A landscape with many valleys, sampled at points; each row gives a point and its height.
A ball rolls from a point to the lowest of its 6 nearest points, and stops where none of them is lower. Distance is the straight distance between rows; heights are no part of it.
J_150: -29.2 -41.2   8.6 -18.3  -8.2  22.4 -25.0 -12.2  10.9  h=4.80
J_636: -47.8 -51.5  25.0   0.9  -5.0   0.5 -32.4   5.3   0.4  h=2.91
J_732: -32.1 -32.3   9.1  -7.5 -12.4  11.1 -17.4  -4.7  18.5  h=4.77
J_559:   5.1  33.3   7.0  18.6 -16.2 -33.8  25.8  31.8  -1.2  h=3.06
J_769: -18.1 -19.4   9.1 -10.0 -18.4   2.0  -4.0   2.1  22.9  h=5.21
J_922:   9.0   5.2   0.3  -7.7 -15.2  -3.5  15.3  -4.3   7.0  h=7.19
J_222: -40.3 -40.9  15.4  -9.9 -10.8  10.0 -24.1  -2.9  12.6  h=4.60
J_343:  21.0  35.1  -3.4  11.9   2.7 -20.4  22.0  14.4 -18.2  h=4.23
J_205:  18.4  16.1  -3.6   0.1 -12.6  -9.8  22.3   3.8 -11.9  h=6.97
J_489:   4.7 -13.2  -2.4 -21.0 -16.8  20.3   9.4 -19.5   7.8  h=6.10
J_937:   9.2  19.9   4.6   3.9 -17.4 -12.9  19.5  11.4   4.7  h=3.98
J_429: -21.7 -48.2   8.8 -36.3  -5.7  40.7 -29.1 -28.2   3.9  h=6.32
J_95:  22.8  56.9 -19.4  28.4  28.1 -27.6  14.3  31.9 -17.6  h=4.19
J_766:  33.4  43.7 -18.4  18.2  39.6  -6.6   6.3   1.9 -23.3  h=6.89
J_886: -50.1 -51.2  18.5  16.9  -6.4  -8.8 -23.9  20.9   2.5  h=2.36
J_722: -38.9 -21.1  11.2  12.0 -15.3 -17.4  -5.6  22.0  29.1  h=5.19
J_337:  -1.0 -22.7  -0.7 -22.8 -16.8  25.0  -6.4 -23.6  13.0  h=1.15
J_918:  -7.6   6.8  10.7   1.7 -22.5 -20.2  15.7  19.4  20.6  h=0.75
J_412:  27.0  61.8 -26.0  28.9  38.7 -19.8   7.7  15.7 -11.7  h=5.84
J_839: -50.0 -54.4  20.9   9.8  -6.1  -6.3 -29.6  13.9  -5.4  h=0.62
J_938: -40.4 -36.5  17.1   2.5  -8.9  -4.5 -19.9  11.1  16.5  h=4.74
J_504:  21.9   2.7  -1.4 -11.9  -6.0   5.1  18.7 -12.4  -9.8  h=6.49
J_327:  35.9  23.7 -12.5  -1.3  23.9   3.8   6.2 -12.3 -25.7  h=3.78
J_214:  44.4  51.0 -32.0  19.2  60.6  -3.7  -4.8 -15.0   6.9  h=8.05
J_817:  21.6  48.6 -11.2  21.9  19.4 -18.7  16.6  23.4 -22.8  h=0.93
J_992:  45.0  33.6 -23.4  16.1  56.1   7.1  -4.1 -19.4 -17.2  h=6.41
J_272:  -7.4 -12.6   4.4 -10.2 -16.8   5.0   8.2  -4.3  17.5  h=5.83
J_724:  -1.0 -10.3   0.4 -17.1 -15.6  11.6  10.1 -10.5  10.3  h=6.70
J_328: -16.8 -19.7   5.6 -15.3 -15.5  14.5  -6.4 -13.2  22.1  h=1.63
J_392: -33.2 -52.3  13.3 -22.6  -6.1  32.2 -37.8 -20.2  -0.4  h=5.50
J_585:  17.9  36.1   1.2  10.8  -6.2 -21.5  25.1  24.2 -14.2  h=1.35
J_411: -45.5 -28.9  10.0  16.7 -11.1 -15.3 -15.8  26.4  21.7  h=4.49
J_596:  34.5  -1.1  -8.0 -18.6  -1.4  16.5  10.9 -34.2 -21.4  h=3.24
J_7:   2.2 -22.6  -3.6 -25.5 -15.4  28.5  -4.9 -30.9   9.7  h=4.33
J_245:  12.8 -22.9  -5.7 -29.3 -18.2  29.1   0.2 -30.4   3.0  h=5.93
J_518: -21.6  -8.0   4.7   5.3 -20.8 -17.5   3.6  21.4  32.6  h=3.64
J_200:  46.3  38.2 -30.7  15.0  62.9   6.6  -9.7 -23.8  -5.9  h=8.08
J_364:  31.6  36.3 -13.4  12.7  18.2 -11.1   9.1   6.1 -24.4  h=6.73
J_432:  45.4  25.4 -14.9   5.1  44.6   7.7  -2.5 -20.4 -31.4  h=4.50
J_757:  31.3  25.9 -10.2   6.4   8.1  -4.0  17.2  -1.8 -22.3  h=7.13
J_273:  15.5  63.1  -6.1  26.4   8.1 -30.7  23.2  40.2 -17.8  h=1.95
J_750:  36.5   9.6  -9.8  -6.1   9.2  11.0  12.8 -23.1 -27.6  h=0.96
J_910: -22.8 -40.3  13.1 -25.1 -10.7  31.2 -28.0 -25.8  10.2  h=5.24
J_606: -46.7 -60.9  21.2  -8.5 -13.0  12.3 -30.3  -7.5  -2.1  h=4.09
J_108: -18.4 -26.7   7.8 -21.1 -16.0  21.7 -10.0 -12.8  15.6  h=3.71
J_655:  -1.8  24.4   5.2  14.4 -22.1 -28.9  28.9  27.1   7.6  h=2.90
J_610:  15.5  46.8  -2.8  20.7  10.0 -22.6  16.5  27.5 -19.8  h=4.00
J_774: -16.3  -4.9   6.3   1.4 -21.0 -10.4   6.8  11.5  24.2  h=3.99

Where does a ball stop that starts at each point below?
J_214 | J_750
J_938 | J_839
J_732 | J_337
J_769 | J_337

Call two points neighbours if one is among the 6 nearest of the other. Go from one point of each pair to the other, from neighbour to neighbour, staying as low as possible. Name the highest point that can't be avoided.
J_918 / J_839 | J_411
J_817 / J_918 | J_655
J_337 / J_918 | J_222
